Each row is a point on a landscape with many valleys, with its height.
A ball rolls from a point to the lowest of its 2 nearest points, and stops where none of them is lower. Distance is the straight distance between rows; heights are no part of it.
vumos: [ 86 109 107 113 105 154  87 154 150 175 139 117 140 125 121 137 172 125
  89 152 115  50 136 120 111 122 104 116  83  94 187 110 156 175 106]  h=484
bod: [148  92 124 118 125 143 122  94 139 102 134  86  71 156 121 153  65 127
  51 107 153  77 128 109 200 119 140 133 121 123 154 193 129  56 130]  h=810
kezi: [214 142 134 123 128  93  80 161 166 121 158 115  97  21 150 136 109 132
 124 189 145 146 178 116 123 157 163 131 134 178 120 119 114 151 167]  h=574
mit: [163 156 141  97 161 130 101 136 101 130  92 162 175 115 160 170 175 150
 144 119 138 128 145 110  61 163 160 127  98 115 102 181 191 158 139]  h=693
tolo: [ 61 152 110 168  53 116 161 127 137 144 112  89 134 145  80 151 151 171
 170 130 105 108 126 154  96 114  88 131 160 115 139 115  74 115  92]  h=314
suz: [ 93  66 150  93 149 122 106 121 162 151 178 121 112 158 127 168 183 122
 108  97 106 149 111 125 133 104  51 122 152 140 150 118 122 117  78]  h=376
dised: [125 147 117 144  84 102 142 138 151 117  62 134 148  75  97 179 142 177
 128 158 163 103 143 103 118 149 134 138 111 119 159 121 119 148 161]  h=441
kolud: [131 136 145 131 177 105 168 109 140 138 165 165 128 125 149  95  77  86
 128 148 127 132 100 134 108 117 124 113 138  95 135 128 130 195 156]  h=654
kotuk: [157 160 127  90 114 140 159 119 159 102  95 128 128 150 118 188 102 178
  92 157 119 104 168 120  95 164 166 119 148 131 138 165 183  92 159]  h=783
Pid: [115  68 170 162 119 112 110 184 127 113  89 112 171 123 108 156 151 171
 179 113 118 166  56 125 103 129  96  70 125 112 120  78 122 123 132]  h=155
Lok: [135 139  86 123 150 149  65 144 108 138 148 103 127 117 178  67 101 101
 149  88 126  98 159 126 142 158 182 133  98 115  86 202 175 135  81]  h=583
pinof: [130 110 128 139 133 128 117 134 189 142 123 152 121  82 140 138  99 123
 146 145 127  86 125  98  85 135 127 119  94  76 145 123 173 199 128]  h=487
Zik: [168 195 169 143 134  94 167 108 102  86  73 107 116 123 138 137 114 142
 120 146 187 178 148 147 163 155 125 141 137 155 131 159  88  96 161]  h=303
vofup: [ 74 132 146  89 123 161 100 125  78 131 106 105  84 139 140  80 189 113
 145 116 147 102 131 136 127 141  90 163 113 113 119 132 193 115  64]  h=451
Vema: [122 126 115 136 137 128 129 155 159 151 115 153 148  56 146 181 111 117
 190 126 117 109 144  91  33 163 121 127 105  67 123 165 190 197 151]  h=510
bemob: [ 94 113 111 161  98 112 150 169 105 143  90 109 116 169 111 141 112 146
 168 102 103 188 115 146 129 129  79 112 170 162 110 115 110  67 102]  h=384
lag: [104 129 139 116 140 152 132 157 150  68  82 128 106 132 142 120  86 119
 149 133 121  68 138 123  81 119 134 151 145 176  93  87 195  97 149]  h=727
Kuge: [155 162  97 100 108 140 132  88 125 113 146 117 129 181 141 112 101 115
  86 124 148 113 105 153 178 138 177 120 131  84 129 210 155  99 105]  h=766
mel: [ 56 138 159 135 133  88 161 162 135  99 132 146 171  91 103 133 120 124
 113 153 155 114  94 145  80 122 115 120 167 153 142  87 114 187 200]  h=211
fepu: [ 86  83 156  82 153 129 137  79 155 124 175 156  89 153 110 147 153  59
  96 107 111 201  92 136 181 128 106 157 167 171 129 136 116  94  80]  h=452
rubid: [156  84 137 106 176 112 121  94 158 130 173 143 104  97  98 160 146  68
  89 137 115 174 119 137 182 143 129 134 157 153 137 158 109 122  64]  h=478
Bur: [157  98  60 179 128 154 141  94 126 119 179 143 112 126  65 126 110  81
  66 145 111  80 118 134 167  66 177 190 156 160 130 100  96 117 128]  h=354
mopu: [129 102 192 137 131 125  91 193 132 116 114 112 149 103 146 149 187 160
 156 125 143 168 122 137 116 145  80  67 132 133 125  62 136 136 143]  h=236
sanet: [105  80 139 161 111 133 103 181 130 142 104 143 172 124 143 142 141 141
 208 102 122 134  77  95 102 123  99  66  78  74 104 108 142 184 147]  h=260
ded: [ 79 134 133 131 112 122 145 168 178 117  99 131 204  93 107 146 153 116
 126 139 136 105  98 118  86 133 105 153  77 105 152 147 183 184 178]  h=200
timu: [ 97 158  93 144  39 130 177  82 173 114 105 142 135 100  76 176 126 163
 165 165 117 109  96 119 119 153 167 126 135  42 161 139 113 148 128]  h=407
kub: [ 77 140 147 125 131  99 154 148 173 132 147 160 181  81 102 128 117 124
  82 172 137  91 118 120  76 135 128 130 116 143 154 113 159 207 204]  h=272
sisil: [126 117  81 113 103 130 152 118  56 145 169 144  71 143 112 121 137  97
 152  98 138 171  89 158 172 112  87 152 195 122 122 118  97  85 122]  h=663
nuzod: [181  60 148 129 198 121  80 165 116 100 114 108 108  90 138 132  82  96
 113 130 110 147 135 109 141 145 151 121 137 173 114 107 129 103 124]  h=454
zupu: [ 97 115  75 120 120 171 120 152  89 161 116 122 120 180 145  70 109 107
 163 106  63 128 159 105 100 139 153 158  90 117  95 140 174 123  92]  h=634
bobiz: [110 100 131 101 159 165 105  76 110 137 131 134  70 135 138 121 151 144
 102  63 161 118 146 103 180 100 135 173 110 167 143 119  88  83 110]  h=512
kugad: [ 90 123 113 156 114 126 115 121 140 121 126 132  94 181 162 148  94 164
 144  82 148  86 157 129 101  61 126 147 166 187 115  76 103 104 132]  h=767
Zesup: [ 97 110  54 129  91 125 171 109 112 153 197 165 101 155 114 190 122 173
 164  71 104 157 144 118 112 105 111 127 217 131 120 119  78  99 150]  h=623
sefo: [111 157 125 140 148  96 142 162 134 168  99 118 175 134 132  99 152  76
 139 158 116 164 151 123 155 154  66 120  67 134 123 169 120 180 118]  h=375
sipu: [154 108  62 137 113 143 100 167  89 174  96 154 153  81 120 165 137 136
 178 130 104  92 129  72  88 155 147 109  81  66 143 132 135 170 142]  h=439
Kekos: [175 132  72 102 150 122 130  65 115 162 170 188 112 128 127 172 137 111
  92 103 147 137 134 126 162 124 194 148 149 125 119 196  91 138 109]  h=199
ralur: [139 192  92 119  75 158  97 138 100 128  92  85 115 125 165 151 162 160
 152 155 186  69 150 142 133 145 104  98 116  58 172 140 141 117 132]  h=838
tazag: [140 152 110 145  98 128 129 162 113 115  71 136 137  87 140 122 122 150
 167 132 172 118 127 120 123 128 116 130 116 106 135  98 141 136 171]  h=394
vab: [ 84 111  79 148 120 109 196 146  98 169 138 160 115 130 106 165  99 145
 159 102  93 165 168 110 111 132 118 130 188 147 115 112  66 133 155]  h=601
Nofi: [ 80 105 112 110  99 130 151 165  93 157 138 165 167  92  77 114 167 115
 178 123  86 157  75 115 103 158 119 110 126  92 110 120 117 168 132]  h=374
Fof: [129 108 145 169 141 114 114 105  89 116 100 111 159 190 113 107 133  97
  97 127 131 171  82 153 165  82 110 154 117 187 135 130  94  61  96]  h=198
tisip: [ 86  87 128 160 123  94 121 214 103 133  88 107 150 116 101 162 119 142
 125 115 127 137 119 135 106 116  83 130 162 200 134  68  82 121 162]  h=477
Kemiz: [135 139  82  92  99 107 149  81 114 161 133 207 110 121 120 185 136 124
 116 121 159 115 112 120 140 134 171 127 159  93 136 172 115 160 114]  h=265
sanam: [136  89 121 144  68 148 122 117 167 119  94 136 103 120 101 132 117 157
 173 118  97 161 100 108 144 133 155 126 125  97 113  93 135  90  73]  h=225
sola: [172 165 194 101 163  82 122 156 123  89 116  78 155 127 143 130 129 104
  63 182 160 172 133 140 160 169 111 133 103 183 145 172 139 118 179]  h=423
Zur: [146 146 175 122 148 137 150 104 132 123 122  98 151 125  86 144 184 159
  89 166  93  84 156 134  91 127 116 144 120 122 162 120 125 125 102]  h=536
zek: [124 130 102 162 118 144 170  80 104 118 154 111  98 177  92 122 118 122
  96 120 131 118 110 145 163  66 100 177 155 153 150 117  85  65 131]  h=310
Zibil: [156 110 104 131 137 146 102 121 102 154 134 136 102 107 133 139 152 164
 128  86 146 139 169 115 159 104 139 132 128 150 137  88  63 105 131]  h=528
Mili: [112  82 152 111 124 115  83 172 153 142 122 128 130 140 141 177 173 134
 120 106 137 153 124 144 137 130  87  88 148 149 125 110 140 124  83]  h=309
ladu: [108 167 109 138  90 106 171 112 125 131 142 112 133 135 101 160 144 146
 150 152 100  83 143 148  67 116 107 127 182  78 143 131  98 152 107]  h=382
lugob: [130  97 124 171  99 140  95 158 126 121  82 151 125  98 151 127 123 160
 203 100 157 112  93 101 113 106 129 101 101  86 112  72 124 158 141]  h=333
rog: [109 142 185  98 137 111 107 127 187 137 170 146 117 125 169 132 139 123
  87 133 168 153 142 151 148 117 112  90 138 165 149  82 118 166 155]  h=431
lal: [180 141 151  92 169 136 106 120  92 112  96 146 139 136 164 143 126 162
 115 107 157 136 134 106 111 145 181 122 101 123 114 155 161 124 155]  h=720
Maruk: [139 103 127 135 186 139 126 125 129 159 183 131 123 133 138  89  78 111
  64 144 104  65 147 125  97  94 142 144 121 154 146 102 134 164 168]  h=450
nim: [132 134 122 142 108 109 138 116 168 114 116 150 135 147 130 119  88 127
  74 152 175 113 102 140 167  90 138 119 127 147 158 101 121 138 160]  h=620
fove: [133 139  96 144 115 116 110 112 157 152 171 126 136 119 123 113 175 108
 127 124 145 134 131 167 184  84  94 116 151 135 142  96  60 127  76]  h=485
lof: [ 65 110 147 133 134  80 165 148 150 157 120 142 132  99  93 176 119 128
 128 139 114 106 132 102  77 149  95 119 138 111 143 145 114 212 135]  h=530
fufa: [141 102 170 144 152 128 193 121  79 104 110 102 100 197 105 136  81 134
 109 133 103 158  93 134 129 119  94 134 159 143 133 123 125  58 157]  h=183
doziz: [123 124  65 108 115 137  89 146  69 174 130 146 145 158 151 100 155  95
 186 107  92 136 133 120 117 145 146 119 113 104  85 158 159 145  77]  h=664
Vir: [143 184  96  98 109 141 169  93 112 129 163 163 120 143 134  78 133  97
 127 134 148 146 107 164 175 139 161 118 151  85 116 170 139 131 119]  h=742
bos: [123 107 134 168  73 124 111 112 121 132  85 104 130 143 100 125 160 159
 187 125 111 133  75 131 131 110 103 129 102  88 130 102 114  97  57]  h=123
nomuv: [134 123  76 126 106 147  95 178 123 164 140 125 131  90 130 100 161 120
 148 136 128 110 149 135 150 129 105  87 124 105 136  86 121 139 115]  h=672
pagem: [111 127 124  77 133 134  80 130  55 124  87 101  99 106 132 115 192 107
 117 118 184 103 135 135 162 163 112 150 126 121 130 177 179  96  71]  h=411
kole: [120 130  88 135 136 121 111 124  43 176  91 120 155 184 129 108 175 117
 156 105  98 125 139 115 127 117 114 151  86 131 108 161  97 122  79]  h=699
nikab: [145 176 169 141 131 136 110 129 119 126 107 108 141 118 154 121 197 165
 162 136 147 119 168 134 107 130 101 108 103 106 128 113 125 145 108]  h=791
gide: [104 143 190 136 127 134 148 119 111 120  68 132 138 127 126 143 182 183
 175 115 140 141 119 117  94 144 111 132 105 114 126 116 133 131 118]  h=772
Lifi: [150 166 129 147 118 129 127 131 134  97 106 128 111 116 170  69  60 140
 122 138 175 137 158 106 153 115 175 159  86 171 112  95 120 132 224]  h=553
Bizen: [ 85 114 115 128  99 169 115 152 118 149 116 126 126 170 174 131 125 127
 180 118 116  95 108  98  79 130 100 114  70  41 140 140 201 171 138]  h=865
favos: [105 145 170 120 135 146 181 127 147  93 114 111 180 123  74 122 170 139
 127 169  66  97 119 136  58 139 120 165 122 120 133 125 174 130 115]  h=556
kule: [184 135 176 138 154 130  75 127 172  91  92  93 169 141 159 115 134 153
 118 135 133 166 153 110 150 143 169 115  65 153  99 147 156 108 119]  h=453
nol: [145  83 111 130 131 127 104 162  80 150 130 128 118 119 139  93 140 112
 179 114 118 162  91 128 155 126  99  88 135  90 112  82 127 121 113]  h=645
lut: [ 82 162 164 131  98 134 134 117 190 148 158 143 126 137 159 104 135 152
 115 135 161 105 144 137 131 107 101  75 107 102 154  90 136 188 154]  h=362
fote: [104 150 127 170  56 134 157 116 117 146  89 111 140 122  68 139 181 205
 202 118 110 157  95 142 125 136 114 107 128 104 130 107  74  98  98]  h=234
bano: [ 74  93 154 102 131 109 160  95 151 122 180 143 112 159 100 184 161 114
 108 106 115 175  75 147 136 106  60 150 194 157 150 120  99 104 109]  h=421
pori: [ 72 105 131 118  93 168  93 147 120 139 141 147 119 183 160  98 136 128
 153  96 111  85 106 126  78  98 128 134 106 100 105 103 192 157 103]  h=840
barap: [175 163 153  77 157 127 128 128 124 102 127 155 148 141 156 156 101 161
  79 144 148 105 145 124  75 145 185 121 146 155 124 152 187 126 201]  h=751
Fuma: [131 129  85 130 110 163 137 155  99 158 123 176 178  47 106 125 165 137
 191 121  99 132 126  89  85 154 161 109 106  77 116 113 137 166 155]  h=408
fizet: [102  99 133 144 115 122 130 131 119 139 122 129 171 212 111 119 139 133
 100 112 108 151  60 151 131  77 112 130 122 157 132 104 117  98 116]  h=86
rer: [120  80 119 102  86 113 120 125  72 143 146 134  74 141 101  99 123  90
 174 119  96 173  85 137 146 146  73 144 152  85 113 112 138 103  79]  h=613
Damu: [128 127 146 118 196 138  94  83 144  83 201 118 115 141 166 139 161  96
 117  88 153 153 130 157 145  90 103 151 186 206 153  81  61  94 126]  h=432
buzo: [136 177 180 111 163 115 137 148 114 129 109 102 171 154 150 102 150 126
  78 163 127 160 165 115 122 156 120 153  51 185 138 148 137 153 197]  h=476
Zikom: [122 172 110 145  71 131 148  92 188 103  82 157 165  56 104 172 152 165
 164 146 160 103 123 106 110 140 171 144  98  67 153 136 137 166 156]  h=442
bupo: [117 125 143 160 133 108 122 150 113 121  99 140 208 177 135 112 136 130
 135 126 126 121  61 137  93  82 128 123  92 130 117 103 121 162 143]  h=238
pimun: [140 118 109 111 143 100  87 127  82 110  63 109 141 114 118 119 145  77
  89 138 168 146 124 119 189 160 138 155 102 147 121 213 159  95  84]  h=358
roka: [110  88 108 130 121  81 147 197  93 163 123 141 131 104 116 190 114 146
 145 110 124 162 133 116 111 140  76  82 180 138 134 102  71 147 176]  h=572
sakur: [134 156  66 125 108 152 154 131 125 144 184 124  93 133 138  67  83  92
 114 110 136 153 150 155 217 153 158 102 157 106 109 178 124 107 123]  h=722
tus: [174 185  98 105 126 108 122 114 158 146 137 206 164 113 152 148 132 125
 115 139 143 163 141 141 133 153 205 100 143 149 102 167 118 160 135]  h=342
firid: [ 98 118 124 128 122  80 160 137 135 150 133 132 161 166 105 201 124 141
 129 127  87 115 135 128  66 115  99 125 166 125 125 162  90 168 103]  h=461
gog: [148 218 142 129  99 138 107 133  94 115  98  74 142 147 175 108 191 168
 165 136 203  94 156 159 139 135  82 104  98  89 135 149 137 116 138]  h=815
gur: [ 81 112 173  99 167  92 171 104 143 137 166 189 128 129 130 152  91  93
 109 138 119 112  77 125  63 119 131 129 164 116 136 139 149 213 138]  h=626
Dapoz: [142 204 153 130 152 132 147 127 163 107 136 111 172 109 139  65 133 112
  91 172 147 131 161 138 129 130 137 177  68 159 134 142 150 158 189]  h=509
Nubo: [197 109 123 106 195 108  85 165  61 130 177 105 119 100 163 121 103 120
  93 107 149 118 140 139 137 135 146 108 158 146 129 140 109 125 165]  h=500
sikoz: [140  95 137  99 129 157 130 104 120 102 156  59  68 127  90 143 116 117
  72 120 106  89 145 123 188 156 117 134 147 110 151 189 145  44  84]  h=822
ser: [191 127 142 125 117 125  86 176 189 110 111 145 154  63 153 167 143 164
 170 133 129 189 152 110 119 165 151  77 118 121 106 110 164 134 156]  h=547
Besez: [137 124  42 131 103 157 107 152 140 190 180 136 103  86 123  99 124 119
 101 138 120 106 187 126 172 133 139 101 128 125 152  97 102 139 146]  h=689
Futef: [146  69 162 139 167 131 113  88 151  76 123 125 105 138  97 142 114  79
  87 138 107 113  87 128 158  84 139 160 142 190 125 103 109  58  89]  h=385
tol: [107 109 116 138  86 114 174 127  87 151 131 134 154 125  48 133 169 123
 140 145  79 144  74 138 126 138 105 150 134 104 132 131  87 132 111]  h=334
Fusa: [122  87 177 105 194 146  85  79 145  73 167  97  92 151 147 122 142  95
  95  94 142 103 103 137 159  75 105 154 144 192 136 101 104  59  94]  h=409
dofa: [145 163 116  95  99 138 196  83 133 131 120 144 109 145  89 181 135 151
  89 157 122 133 145 126 141 171 153 125 159  87 148 192 150 109 125]  h=805
fula: [156 167  94 115 141  92 123  84 162 150 160 197 146 115 140 189 135 128
  99 126 141 124 172 142 112 116 203 145 170 181 113 169  86 164 113]  h=268
gula: [116 129 116 141 118 121 191  44 135 151 209 156 123 166 100 149 118 146
  87 141 113  81 109 128 114  80 131 133 153  77 168 116 100 160 153]  h=688
zuti: [163 176 135  98 125 103 123 136 158 155 138 150 156 125 147 150 155 138
 102 154 143 161 155 135 141 158 132  84 114 133 132 166 131 160 145]  h=422
vule: [101 134 119 124 109 140  97 133 182 181 168 152 125 100 158 116 118 137
  96 153 150  66 144 114 103 122 127  88  92  92 172 108 160 204 157]  h=434
biz: [ 38 127 165 139 107  94 125 150 161 102 134 142 168 135 125 144 130 145
 142 110 183 126  54 164  96  95 125  86 166 154 116  90  98 179 162]  h=104
gegad: [171  96 138 118 186 113  77 144  68  84 176  89 124 107 156 115  84 105
  89  76 138 104 124 143 173 141 173 133 165 167 108 173 122  77 113]  h=529
ves: [139 154 129  91 139 135 114 120 145 117 174 152 127 120 144 121 162 122
  84 126 170 154 140 175 162 120 152 114 187 172 130  99 116 107 133]  h=470
vofoz: [ 62 138 169 149  91  96 142 105 187 121 141 149 155 144 134 131 129 155
 127 126 168  99  79 139 108  82 112  83 130 101 140 101 107 200 145]  h=249
nuv: [133 128  98  96 159 125  94 133 110 154 148 126 133 152 159 105 133  92
 134 108 105 140 152 142 126 157 154 120 138 133  84 195 166 135  60]  h=624
kotap: [ 96 158 120 147 137 116 151 157 181 162 116 127 189 122 134 123 129  90
 153 150 114 121 138 118  89 139  79 137  49  94 138 163 163 211 151]  h=285
rit: [144 158 137 108 169 136 104 120 141 142 139 145 152 122 165 117 157 120
 150 129 114 135 160 129  82 154 158 118 118 114  93 169 176 167  90]  h=662
tasat: [102 122 142 111 162  84 134 138 121 169 153 187 128  99 145 168 115  94
 153 131 120 109 113 122  39 142 114 116 167 103 117 163 133 226 111]  h=586
mub: [ 70  96 147 155 132 101 151 155 111 129  87 124  94 155 128 177  93 139
 166  86 132 170 117 134 112 112  80 131 178 189 122  89  79  98 134]  h=440
guma: [167 127 126 121 118 105  71 155 164 143 166  90  81  56 148 109 121 120
  90 149 160 135 194 126 184 135 130 135 112 186 134 119  80 134 127]  h=555
sotot: [103 151  94 125 104 159 155 139  80 123  91 111 133 182 131 105 123 129
 191 119  75 139 138 113  66 154 121 174 110  89  97 155 184 109 113]  h=603
Vukev: [120 122 123 170 100 121 142  84  97 122 100 132 109 168  99  87 117  97
 141 125 127 147  81 145 154  82 122 181 122 144 115 126  88  80  75]  h=264
fodek: [124 173 117 118 119 119 145 136 160 145 109 125 145 100 107 121 164 107
 101 170 131 137 166 138 149 164 108 134 102 126 147 162 133 155 110]  h=433
fes: [102 113 151 143 140 144 102 133 132  95  70 129  85 168 165 147  91 150
 154  96 126  63 157 109  85  89 142 152 129 202  81  88 144  98 115]  h=747
gigiz: [172 135 166 165 143 159  99 123 173  68  64 102 148 126 150 109 113 163
 163 124 127 140 144 109 126 115 166 144  71 152  96  92 158  82 131]  h=402
piged: [177 153 148 134 142 144 106  99 160 130 130 119 158 148 141  97 132 162
  84 136 127 117 151 122 147 112 176 120  65 139 136 123 117 129 134]  h=505
Dav: [163 128 105 126 123  92  80 158 159 138 145 102 128  93 132 120 147  94
  92 146 158 148 153 158 196 124  96 103 135 157 130 133  86 120  96]  h=526
Duse: [150 108 111 157 104 133 180  67 138 146 154 126  97 165 104 137  88 137
  96 147 120 108 105 113 168  97 122 120 117  61 173 126  97 142 147]  h=673
vatug: [162 122 185 128 149 134 181  87 124  57 125 108  89 174 105 147  82 111
 107 145 120 167  86 152 165 132 134 113 187 147 109 143 139  30 132]  h=92
Fef: [144 145 153 119 187 138 122 128 134  69 117 124 110 126 164 100  66 108
 119 135 130  84 152 132  96 113 171 155 131 189  97 109 147 119 161]  h=711
tifas: [139 134  75 145 118 158 156 118  84 126 147 107 103 119  84 102 134 113
  86 150 130  73 154 146 148 106 136 175 159 136 153 107 104 106 138]  h=337
suked: [118 116 106 134  96 139 162 120 161 137 125 155 157 148  98 117 106 132
 106 148 114 114  84 118 136 118 146 120 106  89 156 117 140 154 143]  h=650
nevom: [ 95 131 150 120 104 158 185 130 108 116 112 109 166 183  85 114 141 155
 156 139  38 134 110 120  49 149 127 166 114 109 111 128 179 101 126]  h=575
pini: [117 172 170 155 125 156 174  99 136  96 101 115 139 160 137  74 130 164
 167 125 119 164 114 149 122 117 138 129 128 135 110  90 138  83 121]  h=301
gug: [158  66 147 164 170  99  84 129 116  98  79 115 132 113 116 134 119  81
 131 134 115 150 110 118 142 107 129 155 120 171 117 112 100 101  64]  h=419
Ralo: [162 125  86 154 122 135  95 185 126 154  98 120 130  65 143 176 108 149
 186 141 108  90 195  84  49 163 127 128  97  91 127 139 153 171 151]  h=475
vatat: [151 182 131  92 132 153 115 129 152 119 158 161 124  88 163  88 143 136
 117 128 156 184 174 155 160 153 189  97 155 172 110  99 134 115 157]  h=496
Guli: [126 182 134 119 105 149 130 148 161 123 136 130 129  83 159  72 113 139
 111 161 160 131 184 108 128 131 150 161  73 174 131  91 165 147 232]  h=531
pemiv: [168 134  61 115 127 151 101 143 132 171 197 113  99  84 141  95  99 107
 112 121 125 113 170 146 179 163 162  92 147 108 129 169 121 130 123]  h=704
noze: [ 78 114 119 144  96 103 127 103  81 184 107 135 151 217 114 144 169 133
 173  84  84 145  93 123 112 100  91 164  90 136 100 154  76 126  66]  h=725
vilub: [ 73 137 170 152 118 128 140 114  98 177  81 114 131 178 128 136 199 166
 174  95 114 157 142 118 126 131  71 123  87 131 117 135  93 130  75]  h=750
Gobom: [167  82 119 116 155 137  86 133  58 100 130  91 108 120 139  82 108 116
 135  96 133 129 109 121 164 132 150 125 142 111 106 143 149  74  94]  h=559
Dila: [172 107 155 138 151 104 147 111 179 132 129 119 125 109  95 141 125  95
  75 173 123 181 117 129 200 154 108  98 115 109 154 161 112 128 100]  h=508
lil: [123 141 192 123 159 120 155 119 137  63  86  78  96 149 126 126  89  98
 108 144 132 161 141 147 165 163 103 118 154 182 107 171 142  28 112]  h=195
Muzi: [135 128 119 115 129 146 125 106 121 168 151 107 142 117  88 149 187 143
  69 156 106  67 156 122 124 124 111 137  96  93 197 127 108 152 114]  h=514
mav: [189 134 107 151 106 138  83 176 165 120 104 108 119  79 154 151 118 164
 179 137 119 127 199 109  99 156 149  99 118 112 110 113 147 127 132]  h=511
nudul: [ 90 122 136 175 100 117 216 124 101 131 100 115 126 142  46 118 135 114
 111 166 101 147  89 141 144 125  71 169 129 125 153 122  95 116 129]  h=298
sume: [130 149 172 158 126 175 135 127 204  78 105 109 170 138 132 100 135 169
 163 137  83 132 148 127  96 116 148 120 103 140  99  73 164  99 116]  h=360
neza: [177 140 171 130 220 136  98 133 133  78 161  95 117  65 171  69  53  97
 132 127 116  94 152 128 111 162 194 161 115 178  87 143 150 124 161]  h=700
mego: [154 158 114 135 120  91 112 131 138 118 103 154 122 140 178 117  67 122
 102 138 199 120 133 122 157 105 153 134 110 155 124 131 115 163 180]  h=587
tezan: [ 27 103 130 122  81 130 146 111 157 133 133 152  91 193 136 148  81 160
 148  80 128  93 116 118  93  88 134 131 159 152 102  90 147 128 135]  h=793
bera: [175 150 168 113 130 101 115 147  99 108  94  88 117 112 142 131 132 154
  91 151 185 142 145 128 165 146 100 125 109 144 146 141 116 107 168]  h=365
mipi: [ 41 112 139 112  75 162 143 112 134 135 158 156 116 166 120 109 104 164
 147 104  92  75 104 115  57  99 149 130 139 101 121  85 163 149 145]  h=816
kalad: [147 199 152 162 133 139 181 114 141  79 100 103 135 138 134  81 100 143
 135 149 140 170 161 148 147 137 140 143 129 156 110 115 110  89 171]  h=237
von: [150 123 180 118 218 125 160  94 118 121 172 129  88  96 147  84  81  79
 139 137 118 138 115 131 116 154 137 134 138  93 120 156 140 168 121]  h=671
riko: [197  71 166 126 205 117 110 135  79 105 140 107 108 106 131 151 112 117
 104 120 126 160 129 120 148 133 138 119 147 147 152  91  78 104 156]  h=473
kom: [120 111 133 149 111 138 208 125  60 137 126  84  83 185  82 111 100 123
 115 146  95 138  98 138 139 130  55 146 148  91 150 135 123  82 145]  h=250
fir: [142  97 101 126 164 132  91 101 157 124 221 136 119 115 140 132 171 109
 110  97 157 143 114 144 169  70  82 130 174 152 158  86  69 120 116]  h=455
gugi: [131  78 130 155 158 141 136  91 167 101 144 153 116 118  81 128 106  89
  70 155  99  73 110 123 149  73 167 175 128 192 133  69 105 119 123]  h=366
rir: [104 130  78 110  49  99 167  88 144 132 133 174 118 135  90 221 104 160
 139 131 126 106 104 119  92 143 174 119 184  71 135 167 116 150 118]  h=348
Sila: [129 152  99 102 152 181 113 117 126 115 153 128 141 103 156  37 133 100
 168 108 111 148 138 136 137 150 184 145 109  99  81 153 214 121 108]  h=548
Vuf: [137 166 110  99 153 168 118 134 114 106 150 146 150  85 150  38 156 104
 129 125 155 164 124 152 167 146 171 128 124 122 107 117 180 116 148]  h=524
tuk: [131 153  89 121 101 169 104 141 115 145 117 101 134 145 161 128 132 136
 148 152 133  81 132 117 120 141 115 103  75  39 169 143 163 147 142]  h=857
fosi: [135  95 100 128 127 113 118 159  92 185 114 137 107 105 125 172 150 157
 140  97 146 156 150 102 168 131  75  98 127 140 149  94  56 119 156]  h=546
dupub: [142  65 124  89  95 143  89 107  79 120 130 127  58 135 109 106 108 112
 152 103 110 152  91 119 160 144 131 153 132 100 105 125 168  63  79]  h=588
kolot: [145 132 128 148 167 115  96 160 104 134 107 160 185 181 186 109  94 112
 137 110 136 122 106 115  79  94 159 129  83 147 102 124 138 183 164]  h=347
roled: [ 98 128 139 106 147 161 120 127 113 128 126 115  86 133 142  83 137 122
 112 108 140  94 163 130 141 121 125 150 125 145 123 115 142 114 101]  h=488
remim: [162 121 109 109 117 129 118  88 147 135 143 110 100 173 148 147  93 142
  90 100 155 114 132 122 180 114 145 103 124  98 150 180 110  96 111]  h=792
rofa: [126 118 137 124 138 117 123 142 100  80  55  92 125 129 114 107 108  87
 105 139 143 182 128 124 185 180 114 141 122 157 111 204 187  39 104]  h=292
Taz: [152 138 138  85 131 150 155  99 133 110 142  79  83 119 103 145 124 128
 100 155 101 108 154 128 145 189 137 126 143  66 154 203 171  88  88]  h=820
voga: [190 138 174 132 161 111 104 140 181  96 132 125 117  57 161 120 100 122
 149 154 155 162 138 121 133 146 134 105 123 119 123 104 142 146 152]  h=580
fumoz: [132 114  68 140  71 121 165  99  95 145 191 154 108 150  79 161 141 131
 161 104  87 162  95 150 131 109 106 148 204 109 116 117  66  98 120]  h=643
Ginu: [109 114 107 154  78 132 133 173 152 120  85 115 145 121  94 145 150 159
 180 121  86 178 133 139 119 154 127 105 161 151  99 105 137  75  77]  h=305
Bisa: [172 121 118 152 161 142 132 120 140 165 174 106 153 146 117  94 119 132
  70 146  86 119 158 126 145 114 142 118  89 131 145 132  96 145 147]  h=480
gupe: [149 138 179 122 205 138 111 118 126 110 180 108  79  90 190  68  59 114
 148  95 141 102 158 128 121 132 162 117 138 126 101 134 126 150 134]  h=687
Ladil: [119 107 116 147 165 119 108 171 136 143 132 153 151 140 151  80  79  90
  92 136 125 101 119 124 109  93 136 144 105 168 130  89 132 183 163]  h=418

Where does a ball stop that starts at each point below?
pori -> bos
von -> bos
zupu -> biz
Lok -> biz
gula -> kalad
Duse -> kalad
fosi -> vatug
fove -> fizet

Call two points neighbours if one is among the 2 nearest of the other. Go from one point of each pair to the other, from neighbour to neighbour, staying as low as possible. Name the highest point that can't be avoided.
Pid and Kekos -> Zikom
bos and vatug -> roka
vatug and ded -> Vema
ded and Kekos -> fodek
ded and biz -> kub
kalad and fizet -> piged
